Each row is a point on a landscape with many peaks, with its height.
From any point a climber takes the steepest step (rise divided by distance) to one of its 2 nearest points. It stops when none of these is higher. Distance is the straight distance between rows; heights are no part of it.
Z741: [  1  20  22   3  24  -6 -36  -1 -20  -2  18  15  53  -6 -15  -5 -17 -15
  13  -7 -11  10   5 -28]  h=17.9
Z351: [-29  -8  -1  -8  21   5   3 -20   1  18   6 -15  -2  13  -8   8   3  -4
  11  11   1   1   3  -6]  h=49.5
Z426: [  2   9 -23   7  12   7 -13  -6   3   5  29   5  16   9 -15 -23 -15  -5
  -2  -4  -4  11  -8  21]  h=26.0
Z275: [-29  -4   4 -24  47 -33   6 -30 -11  -4  -2 -15  12   2   3  14  13 -13
  -2   9   6  -5  -8 -16]  h=34.6
Z564: [ 15  12  33  26  -2 -19 -31  -4   3  11   4   5   4  -8 -19  -9 -25   6
   8   4 -16   4   8  18]  h=26.4
Z522: [  2 -10 -19 -45  34 -22  -2 -38  11  -4  14 -17  41   8 -11  29  14  -9
 -12   5  15  -2  -9  -8]  h=20.7
Z592: [ -6 -21 -15 -20   9  12  19 -20   6   5   4  -4 -13  12  10  -6  13  -7
  16   0  10 -21 -10   2]  h=44.2
Z802: [  3  -9  -4 -26   9  16   7 -22   8  -4  38  13  -1  -1 -15  22  -8  19
  27  14 -16  10  -8   4]  h=6.3
Z319: [ -3 -32 -16  -5  34  -3  -2  -9  -2   3  24  14  21  20 -13   9  -7  12
  11   4  -8  33 -13   5]  h=38.0
Z410: [  4   8   9   2   5 -13  14 -59   6 -24  -4 -21  28 -19  11  -1  15 -19
  -6   3   2 -17   4 -22]  h=49.2
Z657: [-34   4 -10 -17  32  15  -7 -33  -7  -4  16 -15  21   1  -2   7   4 -22
   8   0   7 -14  16 -24]  h=56.8
Z804: [ 11  31  15  33  -5  19 -12  27 -14   8   3  12  -8 -14  -6 -13 -24   9
   4 -14   5  -2  25  12]  h=47.1
Z716: [-10 -21 -16 -13  -3  -5  -1 -16   1 -20  11  -6   5  21 -22  -9  16 -20
   8   0   2   4 -16 -21]  h=36.8
Z748: [ -3 -17 -40 -27 -24   7   6  -5  22 -17 -20  -7  -8   1  20   1  29 -51
   0 -19  23 -30   7 -21]  h=45.0
Z744: [ 19   1  37  22 -15 -28 -17   6 -26 -18 -28   7 -14 -24 -16   2   4  -8
 -23  -4  -2 -11  31 -27]  h=46.5
Z5: [ -3   1  10  23  -5 -27  -2  39   7  25 -19   5 -30  24  -3 -21   4  32
 -14  10   1  -4 -22  24]  h=34.8
Z197: [ 10  23  16  11 -18  -3  -5   1  -7   4  -3  10 -22 -12 -23  -3  -9   7
  -4   4  -1 -21  29   6]  h=42.4
Z733: [ 32 -23   5  -5  -3  10  -2   1  -6 -13  18  21  33   0  -7   2 -10   5
  24   2 -13  27   0 -17]  h=52.9
Z728: [  7 -37  16   4  12 -27   2 -15 -15 -29  13   8  13   4  -2   0  -3  -4
  -4   4 -15  31  -4 -24]  h=42.0
Z643: [ 11 -16 -43 -19 -19  13  -5 -44  31 -19   0   5   9 -10  -1   6  24 -39
   9  -5  -4 -26   8 -28]  h=55.1
Z944: [ -7  -9  11  -1  15 -19   0  11 -17 -13  10  15  -7  -1   0 -14 -17   5
  10   8 -23  11  21  -3]  h=29.1
Z14: [-29  -7  -2  -7  -8   3  19  17   9  20  -7 -18 -33  29  17   7   9   0
  -7 -11  15  -5 -17  37]  h=47.8
Z230: [ -9  -8 -11 -43 -19   1   2   9  11  -5 -23 -13 -20  14  20 -16  20 -41
  -2 -22  35 -43   2  -2]  h=42.2
Z871: [ 12 -12  26   8 -14 -38  -4 -18  -4  20 -31 -29  -7  -7  -1  -3  -7  -1
 -33   5   7 -13   1  -7]  h=37.2
Z415: [  2  45  34   1  22 -11 -24 -23  -7  16  -4 -10  39 -30 -10   4 -14  -1
  -3  10  -4 -16  11 -11]  h=41.8
Z293: [ 13  10   6  31 -28  -5  12  52  -9 -19  11  11 -15  16   8  -9   0  46
  -6  -9 -12  19 -10  16]  h=30.9
Z81: [ -8  -6 -19 -13  -1  18  13  14  -3  23  -9 -19   2  16  -1   9  -9   2
 -12   9  10  23 -10   9]  h=53.8
Z450: [  3 -30 -13 -28 -28  19  35   0  12  -9 -10 -12 -23  15  18   9  33 -21
  -7 -16  22  -2 -22  18]  h=37.1
Z318: [ 20  -8  -2 -14 -22   6   2 -22  11 -14  16   9   5 -10  -4  -7 -16   3
  10  11 -14  -4  15 -10]  h=42.7
Z296: [ 17  -2  15  14  -4 -17  -3  42 -26 -22   3  23   2 -17   6 -20 -21   4
   9  -8  -8  16  25   3]  h=26.6
Z576: [ -2   0 -21 -10   5  17  15  -5  -7 -12   5  -3 -10  -2  -6 -18  16 -18
  -5  -2  28 -14  -1   4]  h=40.7
Z928: [-20   5  -6  11 -11  12  22  17   0   8  10  -4 -29  10   5   5  -9  19
  -3   0  -2  15 -12  36]  h=53.9
Z29: [-31  24  17  22  35 -19 -40  30   3  35 -36   9  10  -9  -4   7  -9   4
  11   8 -27  17  11 -10]  h=31.3
Z548: [-12  -1  22 -13   5 -15   0 -23  19  20   1 -24  10   8  14  21 -17  15
   6  17 -19  -8  11 -18]  h=33.8
Z174: [-13   8  22  14  14 -21 -17   8   3  30 -26   2  -2   5  -8   3 -20  21
   3  15 -20   9  15  -9]  h=34.3
Z890: [ -2  13 -29 -35   9  11  -3 -48  15 -22   9 -14  35 -15  16  18  30 -26
   4 -10   7 -35  13 -53]  h=56.5
Z894: [ -9  35  14  15  24   8 -30  18 -22  26 -21  15  19 -25  -3  -4 -25   0
  10   7  -5  10  17   8]  h=41.9
Z586: [ -2   3  31 -11  -5 -41  -4 -16  -2   6 -35 -34   4 -14   6   8  10 -21
 -45   3  14 -30   2 -36]  h=34.7
Z193: [  1   4 -39   4   4  46  13   1  -7  -7  23   8  -4 -13 -12 -13  11  -1
  12 -12  15 -19   1   0]  h=42.8
Z882: [-31  -1  -4 -28   6 -13   5  -4  -4   3 -13 -20 -20  15  -3  -5  10 -39
 -21  -9  23 -18  -6   3]  h=28.0
Z311: [  2  11 -15  23 -26  35  33   8   0  -2  17  -5 -26   5   8  -1   7  20
   0 -13  15  -7  -7  28]  h=61.4
Z653: [  8 -30 -24 -12 -20  12  20 -21  10 -23  16   7 -21  10  14   7   4   0
  -8   9  -4  23 -11   4]  h=47.3
Z847: [  2 -15   8   2  -6  -7   5   3   1  10 -10 -10   0   8 -16  13  -8   4
 -12  11   0  29  -7  -8]  h=59.7
Z229: [ -3  22  13  -1  -4  -8 -11  15 -24  -7 -26   1 -25 -20 -27  -5   2 -17
 -30   1  20 -15   8   3]  h=36.5
Z118: [ -7   4   4 -25  10 -28   1 -18  -2 -14   4 -13  13  -9  16   4  -2 -17
 -10  11 -10 -11  19 -32]  h=40.5
Z914: [  2 -28  -8  -6  13 -16   4 -40  -7 -28  23   2  29   5 -14   4  12 -16
   7   0  -7  14  -2 -30]  h=38.1
Z965: [ -4 -33   4 -50 -13   8  13 -12  22  -8  -8 -18 -12  27  13  18  22 -42
   3 -30  31 -15 -19  29]  h=34.4
Z155: [-17  27  12 -18  11  -3  -7 -39  -1   3  -8 -30  23  -8   8   4   6 -25
 -19  -7  16 -29   0 -45]  h=58.4
Z194: [ 21  -2  38  13  12  10  -9   2 -25   0  13  14  33 -13 -24   9 -14 -12
  29  -9 -13  23  -2   5]  h=15.1
Z518: [ 10  -6 -11   3 -43  -1  25  26  19 -11   3  -8 -40  31  25  -8  11  28
 -23  -1   8   8 -34  14]  h=32.6
Z282: [ 20   5  20  29  -9 -18  -1  28 -33 -16 -19  13 -29 -11  -7 -13   7   7
 -20  -7   6  -4  32  -7]  h=43.9
Z325: [ 18   1 -24 -18 -36  25  19   2  19 -12  10  -1 -24  -4  -4  -5  10   1
  12  -2   7 -30  -6   8]  h=40.3
Z250: [ 15 -19  27  27 -26 -14  -9  -4   0  -6  11  -2  -7  -3   2  -7 -31  17
 -12   1 -25  28   4  10]  h=33.1
Z656: [-10  -3  -9   7  25  -7  -7  30   9  27 -17  10  11  -7  11  11 -19  20
  10  21 -27  39  -9  31]  h=7.5
Z333: [ 16  23   3  33 -15  26  19  18 -10 -12   7  12 -11 -13  -5 -11  -1  22
   6  -8   4  -3  10  24]  h=53.3
Z506: [-13  -9 -11 -25  -9   5   9 -47  16 -10 -10 -24  10   5  11  22  33 -40
   4  -9   8 -33  11 -52]  h=51.8
Z989: [  0 -32 -28 -20   1   4   7 -13   8  -7  31   7   0  26  -3  11   0   7
 -10   5   4  36 -19  16]  h=42.6
Z658: [ 33   2  12  -3  -9   9  -8 -13 -15 -26   5  25  29 -38 -13  -4   5 -17
  25  -8  -5  -9  16 -19]  h=20.5
Z674: [-19  10  -5   9  -2  -2 -11  26  10  20   5   3 -28  26 -16 -14   0  22
  17  13  -8 -16  -4  -5]  h=40.6
Z192: [ 28  -2 -23  -8 -34  33  17  -7  14 -26  30  20 -17 -13  -4  -2  -3  13
  19   2 -11  -9  11   1]  h=38.2
Z309: [-23 -20 -24 -46  23  11  -2 -43  17  19  22 -26  22  23  19  19  16 -22
   3 -15  26 -25   3 -21]  h=24.7
Z172: [ -9  30 -26  20  20  42 -25  17  -4  25   0   8  -3   3   1 -35  -3   2
   5  -8  17 -20   7   1]  h=26.1
Z49: [-17 -10  -2 -34 -10  13  12  16  20   9  -8 -17 -27  29  36 -15   7 -12
   9 -17  30 -40  -3  26]  h=38.9
Z876: [  2 -19 -23 -36 -14  22  25  16  25   5  11  -7 -36  30  33 -11  13  13
  15 -13  22 -42 -21  14]  h=36.2
Z188: [ -2  11  -7   8  10   6  -1  53 -21   4  19  23   3   5  -5   2 -19  18
  20   0 -16  23  11  13]  h=18.2
Z538: [  7  -4   5  18   0  -6 -11 -24   6   2  12  -6   5  -1  -5 -17 -27  -5
  -5   4 -12  18   0  17]  h=29.4
Z958: [-17  32 -37 -17  16  29  -8  26 -13   2  11  -6  -1   3  -8 -16   4 -12
 -17  -5  25  -1 -10  13]  h=28.8
Z978: [  5 -18   3 -16  43 -33 -11 -18 -12  -6   8  -1  46 -10 -15  12 -11   0
 -14  15  -1  25 -13   4]  h=29.5
Z505: [  5 -49 -30 -36 -30  30  26 -20  28 -10   3   3 -18  29  24  16  38 -12
   9 -15  20 -13 -26  -3]  h=39.8
Z313: [ 10 -38 -40 -24 -36  19  19 -17  26 -31  18  12 -20  26   7  28  31  -9
   1  -3   7  15 -24  -5]  h=43.0
Z797: [  8  19 -14  28  10  33  -3  37  16  17  15  18  16  -4   2  -1 -16  35
  23  -3 -19  28 -13  50]  h=10.4
Z335: [ -5  -2  -3   6  -4  -3  -1  25  19  11  14  22 -16  22  -3   6 -18  35
   9  17 -22  34 -37  33]  h=26.3
Z445: [-18   5  14  -2  42   2  -2 -40   4   9  27  -1  55   3  -4  26  -6  10
  20  -1 -13   8  -4 -20]  h=47.0
Z53: [ 40 -20  20  13 -38   5  -3   1  -1 -23  10  20  11  -4  -5  -1 -12  -4
  18  -9 -17  21  11 -21]  h=46.6
Z515: [-12  -3  14   2   7 -31 -14   4  21  20  -5   3 -18  14 -14   8 -15  24
  -2  21 -23  21 -29  27]  h=29.0
Z735: [  4   6  -8  10 -26  -1  10  39 -15   9 -15  -9 -26  13  -6 -22   9   8
 -21  -5  22 -10   6 -11]  h=34.2
Z607: [ -9  12 -21  11  -4  13  17  36 -11  16  -3 -11 -21  21  14 -26  11  24
   3  -9  16 -14   0   5]  h=35.9
Z843: [ -8  -1  22  30   5 -35 -22  14  11  34 -31  -4 -18   4 -11  -1 -12  18
 -15  10 -12  11 -24  28]  h=31.7
Z392: [ 23  20  21  -5   2  -1 -21 -19 -16 -22   7  10  50 -24 -19   1  -1 -24
   5  -6  -4  -1   7 -39]  h=19.3
Z235: [  4  21   7  42 -24  11   5  35  14  24  -1   7 -31  17  27   2  -3  63
  -3  11 -18  26 -17  35]  h=26.8
Z457: [ 25  -9 -10  10 -10  -4  16  37 -25 -37  -6  18   5 -22   1 -15   0  -8
  -2  -4  -5  21  14 -15]  h=25.0
Z252: [  6 -18  -4   6  -2 -19   0 -16 -22 -43   2  10  15 -25   9  -1   0 -38
  -9  -6  -9  21  20 -15]  h=54.1
Z512: [ -7 -27 -10 -32   9   8  15  -9  16  24 -14 -22  -2  21  23  13  -6 -12
  -7   0  23   9 -13  23]  h=48.2
Z587: [-24  19 -38   4  11  24  20  39   3   2  23  -7 -13  27   8 -13  14  19
   0 -18  11  -9 -20  18]  h=38.5
Z988: [-11  37  12  34  24  12 -35  26  -9  32 -23  20  -4  -8  -8 -24  -9  14
  13  11  -2  -7  14  18]  h=37.8
Z38: [-18  50  21  -5  51 -12  -9 -33  -1   9   3 -17  57 -15   1  15  -6  -2
 -16   8  -1 -13  -6 -18]  h=47.2
Z825: [ 10  16  27   9  -5 -12  11 -46   0 -33 -13  -2  19 -42  -1  14   5 -16
  -3  -1 -10 -12  20 -27]  h=55.5
Z838: [  4 -10 -17  10   8  51   5   8  -6  20  22  10   8  -2 -10  -9  -5  13
  25  -5  -1  -5  -3 -10]  h=48.3
Z374: [ 14  13 -18  24   3  15  -8  30  -7   2  17  11  16   3  -9 -38 -20   1
   3  -7   9  14  -1  14]  h=23.4
Z489: [  3  33 -35   4  -9  18   6  35  -8 -15   8  -9  -1 -11  -3 -18   4  -2
 -22 -11  18  -8  -3  27]  h=26.9
Z762: [  8  -5  43   4  18  -6 -17  -9 -15  -7  30  14  60   0  -5  17 -11 -21
  26 -14 -19  22   1 -19]  h=16.5
Z80: [-12 -27  15  -6 -17 -17  20  -5   2   6  -8 -17 -39  28  20  -7   9   0
 -14   6  17  -2 -23  24]  h=43.7
Z782: [  3   5  -3  -4 -12  22  -4  17  -8  18  -3  -2  -3   7 -31  -7   5  -3
   2   7  15  -6  -3 -20]  h=50.0
Z953: [  4  -2 -28 -18  -5   5  -6 -42  10 -38  13   4  24 -24   9  15  20 -27
  14   1 -14 -23  24 -41]  h=65.5
Z926: [  8 -25  28  14   0 -37  -9 -22 -19 -34  10   5  31 -18   5   5  -1 -23
  -1 -12 -17  18  10 -35]  h=46.9
Z292: [-22  30 -16  -2  36   6 -20  18 -13  -1   5  10   1  -2 -15 -14  -8  -6
   4   6   9  -5   5  22]  h=31.6
Z598: [-27  -3  16  -3  37 -27   4  -1 -13   2  -5   7 -14 -10  -9  -6  -6  -1
   1  14 -10   8   2  11]  h=31.8
Z160: [ -9 -34 -38 -29  35  21  -6 -38  10  12  28  -6  27  23  -3  14  17  -2
   7  -1  24 -14  -5  -9]  h=23.3
Z886: [ -8  -3   1 -16   6  25  16  -6   6  25  13   0 -15   0   1  15 -13  32
  24  15 -10   2  -4  15]  h=7.0
Z680: [ 23  19  19  51  -8  -9 -29  49  -5  24  -5  17  -9   3  14 -13 -16  36
  -4 -11 -15   8  26  30]  h=24.2
Z411: [-17   1 -16  23  25  42   0   6  14  28  12  13   2   0  -5   9 -16  22
  31   5 -10  26  -6  32]  h=8.7
Z763: [-28  12 -18   8  12  36   6  18  18  40   4   0 -21   9  -1  12 -11  22
  21   2 -12  -5   3  22]  h=7.8
Z717: [ 13 -13   3   0 -47  12  21   5   8  -8  11   3 -36  12   5  16  -2  14
  -9   7  -9  14   8 -12]  h=43.1
Z383: [  3  -5   9  13   3  17  -3  14  -9  17   4  15   9   6 -22 -14   0   9
  31   7  -8   8  -4 -16]  h=54.8
Z609: [ 17 -14  13  21  -7  18  10  18  -6  -4  19  27   8  13  -9  -3  -8  27
  29  -1 -13  28 -16   1]  h=64.5
Z668: [ 11 -22 -10  -8 -24  -2   9 -22  -2 -20   4  -3   6   1  -6  17  -5 -10
 -24   2  -5  30   0  -7]  h=52.8
Z949: [ 20   9   4  -4  -7  -9  -2 -18 -14 -29 -25   4  11 -38 -10   2  13 -33
 -10   2   4  -9  11 -30]  h=50.2
Z731: [-10   4  16  12   0 -17 -12  24  10  38 -30  -2 -32  24  -7   0   0  34
   4  15  -6  -9   8   5]  h=37.6
Z447: [-25  11  19 -12  19 -25 -14  -3  -9  12  -7 -13  16  -3   1   7 -21   0
  -3  11 -21   4  19 -27]  h=37.0
Z116: [  1  27  10  40  11 -19 -30  32   2  35 -27  -4  -2  -2 -23 -10 -16   7
 -23   1  -1   5 -11  29]  h=29.2
Z581: [ -9  26 -23  36 -11  26  14  30  14  34  -1 -14  -5  22  10  -8   4  48
   1 -11   0   2 -21  33]  h=25.7
Z125: [  4  -2  37  -2  17 -30  -3 -22   7   5   3  -4  23 -11  16  21 -32  25
   3  19 -36  16   3 -10]  h=29.9
Z132: [ -9 -33 -33 -37  27  -7  -2 -25   4  -5   9 -12  18  18   3  11  14 -23
 -13   3  29  -3  -4   3]  h=21.9
Z708: [-10 -23  25   4 -13 -26   9 -21   5   4  -8 -12 -32   7   3   5 -15   3
 -23   1  -6  14 -10  19]  h=39.9
Z384: [ 10  -5 -21  -6 -17   6   3 -25  19 -12   5   0  -4  -2   0 -20   7 -19
   0  -2  -2 -24  22 -21]  h=47.9
Z482: [  2  25 -10  42 -13  15   5  47  -6  27  -5   4  -2  12 -12  -5   1  34
  -2  -7  -2  18 -14  21]  h=27.2
Z940: [-31  13  19 -14  40 -33 -14 -22 -11  13 -10 -24   7  -1 -16  -3   1 -21
 -18   5  -1 -11 -13 -11]  h=32.1
Z51: [  3 -19  -4  -8 -37   8  30  17  25   0   1  -6 -40  40  40 -13  23  33
   4  -5  12 -23 -28  13]  h=34.1
Z407: [-35   0 -24  -2  18  15   8  13   2  16   7 -14 -14  25  14 -14   6  -7
   0  -7  11   0  -6  25]  h=42.9
Z521: [ -1  18  -7  22  14   9  -8  41  19  30 -14  19   1  -2   0  -5 -17  39
  22  19 -21  18   1  33]  h=8.8
Z370: [ 10  36   8  48 -17 -16   3  63 -11   6  -3   3  -4   9   0  -7   9  53
 -16  -8  -6   7 -13  27]  h=28.9
Z980: [-34  -9   0 -39  15   1   6 -30   9  10   1 -34   7  23  12  16  18 -45
 -12 -17  31 -19  -4  -4]  h=26.2
Z316: [-30  33  -3  15  18  20 -33  -2  -6  35 -21  -8 -14   3  -1 -25  -4 -10
  -4  -1  22 -22   8   5]  h=28.1
Z954: [  2 -20  -5 -12 -15 -21   6  -2   3  -8 -11 -12 -14  11 -12 -23  11  -1
  -3  10   4 -10 -15 -13]  h=39.2
Z845: [  8  -1  15   5  11 -12  -8   1 -19 -12   0  -3  19 -27  -2  -6 -19 -26
 -13  -8 -10  17  31 -19]  h=65.7
Z941: [  7  15  44  11   0 -25 -15 -17 -19 -24  -3  -4   4 -29 -13   4  -3 -17
  -6  -6  -8 -18  23 -33]  h=49.9
Z54: [ -9  12  33   2  27 -25 -25  14 -13  15   4   4  29 -21 -17  28 -30  -7
   2  -2 -27  17   6   3]  h=22.1
Z304: [-13  15 -10 -10  34   3  -7 -39 -17 -19   1 -11  31 -15  12   0   9 -36
 -13 -10  19 -10  13 -38]  h=66.4
Z184: [ -1  39   5  54  -6 -11 -30  46  13  30 -22   5 -17   8  -4 -18  -1  31
 -14  -5  -6   2  13  33]  h=26.7
Z556: [ 29  -8 -13  13 -32  13  37  22 -11 -26  -4   8 -23 -13  12 -13  16  28
   5   3   4  -2  -3   4]  h=22.7
Z678: [  0  16  23  36  18 -15 -36  26  11  33 -21  23   6 -12  -4  -1 -20  27
  25   6 -29  15  11  30]  h=7.4
Z627: [  7 -31   3 -24 -32   8  33 -30  20  -7 -28 -16 -24  -3  29  19  22 -17
  -2  -2  21  -8 -13  10]  h=35.3
Z633: [  6  -5  -6  19 -30  -3   7  30  -4  -5  11   8 -21  25  -2 -21   0  21
  -7  -1  -3   4   1  -6]  h=32.8
Z92: [ -8  29  13 -17  -2  11  -3 -31  -3  18 -14 -17   3 -14  -4   8  -3 -14
  -8   1  15 -29  21 -16]  h=53.1
Z246: [  9  15   9   8 -17  14   1   1 -19  -9 -35   3 -28 -20 -11 -14  18 -11
 -12  -1  23 -30  18 -16]  h=34.9
Z480: [ 11   9  44  12  -3 -21 -16 -12  -7   2   8  -4  22 -19 -20  11 -28  -4
  -9   0 -24   9   3  -7]  h=24.1
Z364: [  3  -2   7 -13 -12 -14  -7 -18   5   0 -20 -17  -7  11  -3 -25  23 -21
   2   3  17 -36   0 -28]  h=41.3
Z437: [ 14 -19  10  -8 -43   2  27 -16  19 -18 -17  -6 -40  -4  14  -3   9  -1
 -10   2   8  -7 -12  16]  h=33.7
Z265: [  2 -41 -32 -31   0  20  26 -36  12 -13  -5  -2  -2   4  21  26  24 -15
   7   3  17  11  -4 -18]  h=44.3
Z875: [ -4  26  -3 -23 -18  13 -13  12 -11  -5 -21  -3 -30  -4  -3 -13  20 -26
 -20 -10  38 -47  13 -15]  h=33.6
Z64: [ -3 -13  -4 -17  17  10  22 -62  12 -10   2 -19  17 -12  15  14  21 -17
  12   6  12 -19  -3 -12]  h=44.1
Z948: [ -8 -17  25 -23  -1 -25  11 -21   5  17 -29 -35  -7   9  14   7   3 -10
 -11   4  12 -15   0  -6]  h=40.4
Z613: [  4  14   0  18 -26  19  20  31   6  -5  26  18 -28  10  22   1 -11  57
   4   5 -16  10 -13  21]  h=28.7
Z444: [ 21  -7 -34 -13 -44   5  15   2  26 -31 -17   6 -20 -14   5   1  19 -20
   3  11  -3 -24   1  -3]  h=43.2
Z301: [-12  16   5   6  21 -20  -7  23 -11   8 -16   9 -12  -4 -10 -17 -16   8
  -3   7  -5   4   0  40]  h=35.4
Z270: [ 13   9  53  41   8 -28 -41  37 -13  35 -20  25   7 -19  -8  15 -22  18
   8  -9 -21  17  21  28]  h=6.1
Z18: [ 31 -11  48  28  -2 -28 -21  24 -19   6  -6  14  -1 -20   5   4 -32  24
   0  -6 -25  23  16  17]  h=4.9
Z291: [ 19  28  35  21   0   5 -34  -6 -12   0   8  18  19 -16 -18 -18 -23 -13
  15  -8  -4  -8  14   1]  h=24.0
Z143: [ -8  16 -17 -33  41  -9  -7 -46   0 -18  17  -6  47 -11 -10  25  28 -17
  -9   0  20 -25  -6 -27]  h=19.5
Z850: [  9 -42 -46 -21  -6  21   9 -59  26 -26   9  12  14  -4  14  22  29 -17
  15   3  -2 -10  -6 -24]  h=48.4
Z582: [  9 -22  -7  -7 -53   4  25 -12  24 -32   7   8 -47  14  26  -4  10  10
 -15   2  -2   5 -36  19]  h=31.9
Z401: [  3 -44 -27 -12  -9 -10  17 -48  20 -35 -10   4  -2  -2  21  35  27 -23
  -4   5   1  20 -15 -10]  h=41.5
Z208: [-24  30   5  -6  60  11 -15 -29  -2  22  10   5  53 -11  -2  19  -3   0
  18   3  -6 -12  -3 -14]  h=57.1
Z664: [  1  -3  -9 -13 -18 -26 -11 -25   7 -26 -14  -6  -2   1   7  -8  13 -30
 -11   4  -5 -23  20 -39]  h=43.8
Z704: [-34  23  15  -3  17 -10 -16 -13 -13  21 -20 -21 -14   6  -5  -8   2 -23
 -14   0  24 -24   2   5]  h=29.8
Z3: [ 31 -25   3  20 -46   2  15   8   0 -36  15  23 -19   0   0   6   5  12
  -2  -2 -18  28  -1 -15]  h=42.5
Z95: [ -3  -4  -1 -33 -32   8   2 -32  24   1 -16 -22  -8  -3   8  15  17 -31
   2 -12   8 -44   9 -23]  h=48.6
Z228: [-16   2  -3 -36  28 -36  10 -30  -6 -26  -1 -22  30 -13  16  23  22 -20
 -29   5  -2 -11   3 -36]  h=37.5
Z909: [  7 -19  22  22 -26  -2  14  -2  -3   4  -4   5 -40   7  18   1 -20  24
 -19  12 -12  30   0  16]  h=36.4
Z117: [ 12 -12  29  18  22  -1  -5  29 -20  10   3  23  15 -12 -14  13 -17   8
  21   3 -18  41 -12  13]  h=13.8
Z35: [ 27   0 -35  19 -34  24  22  28  -1 -41  16  18  -2 -15  16 -24  15  27
  11 -15  -1 -15  -1 -10]  h=21.6
Z695: [ -7  29  10  -6  18  13 -13 -13 -12  18  -7   1   9 -19 -15   3 -20  -2
   7   4  -6 -14  18   1]  h=47.4
Z473: [  1  -1 -36 -24  21  15  -5 -43  -1 -26  19   0  36  -8 -17  13  24 -31
   6  -2  17 -11  -1 -20]  h=18.4
Z261: [ -9  15  19  13  10  -8 -27  41  -8  16  11  18   8  -9  -9  11 -33   6
   9   1 -28  27  21   7]  h=20.0
Z102: [-35  -1 -13 -14  26   2  -9  10   6  37  -1  -3 -10  25  -2  -2   3  11
  26  12  -4  -7  -2 -14]  h=44.5
Z667: [-10 -15   6   0  47 -15 -15  -7  -5  17   4  11  40   4  -8  12  -6   2
   9   9 -19  34 -12   6]  h=33.3
Z463: [ -4 -31   2 -19  10 -10  23 -28   3   3 -12 -22   0  12  22  16  -4  -6
 -12   8  12  19 -10  -5]  h=44.0
Z893: [  9  -5 -13   7 -43  -1  23  38   6  -3  -9 -26 -30  25  17 -13  23   9
 -22 -16  23 -17 -16   2]  h=33.0
Z124: [ 23  16  11  11  -4  26 -11  -1 -21 -18  21  22  13 -20 -20 -21  -9 -12
  21 -13   5  -4  12   4]  h=22.2
Z315: [  1  21  16  21  -2 -15  -9  24 -18   8 -22   0 -36  -7 -13 -10   0   8
 -19   6   5 -14  15  36]  h=39.0
Z696: [  8 -20   6  12  12 -25 -10  32   2  12  -2   8  13  -5   0   5 -36  14
 -14   4 -34  46 -21  19]  h=6.0
Z207: [ 16  -1 -20  -8 -28   2   6   5  -5 -31 -11   9 -11 -24 -23  -1  20 -25
  -6   3   4  -5   1 -12]  h=46.4
Z701: [ 10   9 -30   0  -5   9  25  39  -7 -19  17  10   0 -15   2  -5 -13   3
 -16   1   4  22   1  31]  h=24.8
Z591: [ 31   6 -15   6 -21  -9  21  47 -12 -27  -5   2 -12 -19  -3 -18   9  13
 -18  -2  10  -2   4   1]  h=23.7
Z107: [ 13   8  15  32   9   6  -5  36  -9  11  -4  29  19 -10  -1   0 -17  23
  24  -5 -14  38 -16  48]  h=12.3

For each start below, name the point where the climber stops.
Z270 -> Z564
Z656 -> Z564
Z763 -> Z564
Z696 -> Z564

Call two points neighbours if one is among the 2 nearest of the other. Go from one point of each pair to the other, from neighbour to neighbour, staying as high as possible. Name the lowest point that can't be avoided.
Z311 and Z825 -> Z315
Z208 and Z304 -> Z415
Z304 and Z609 -> Z576
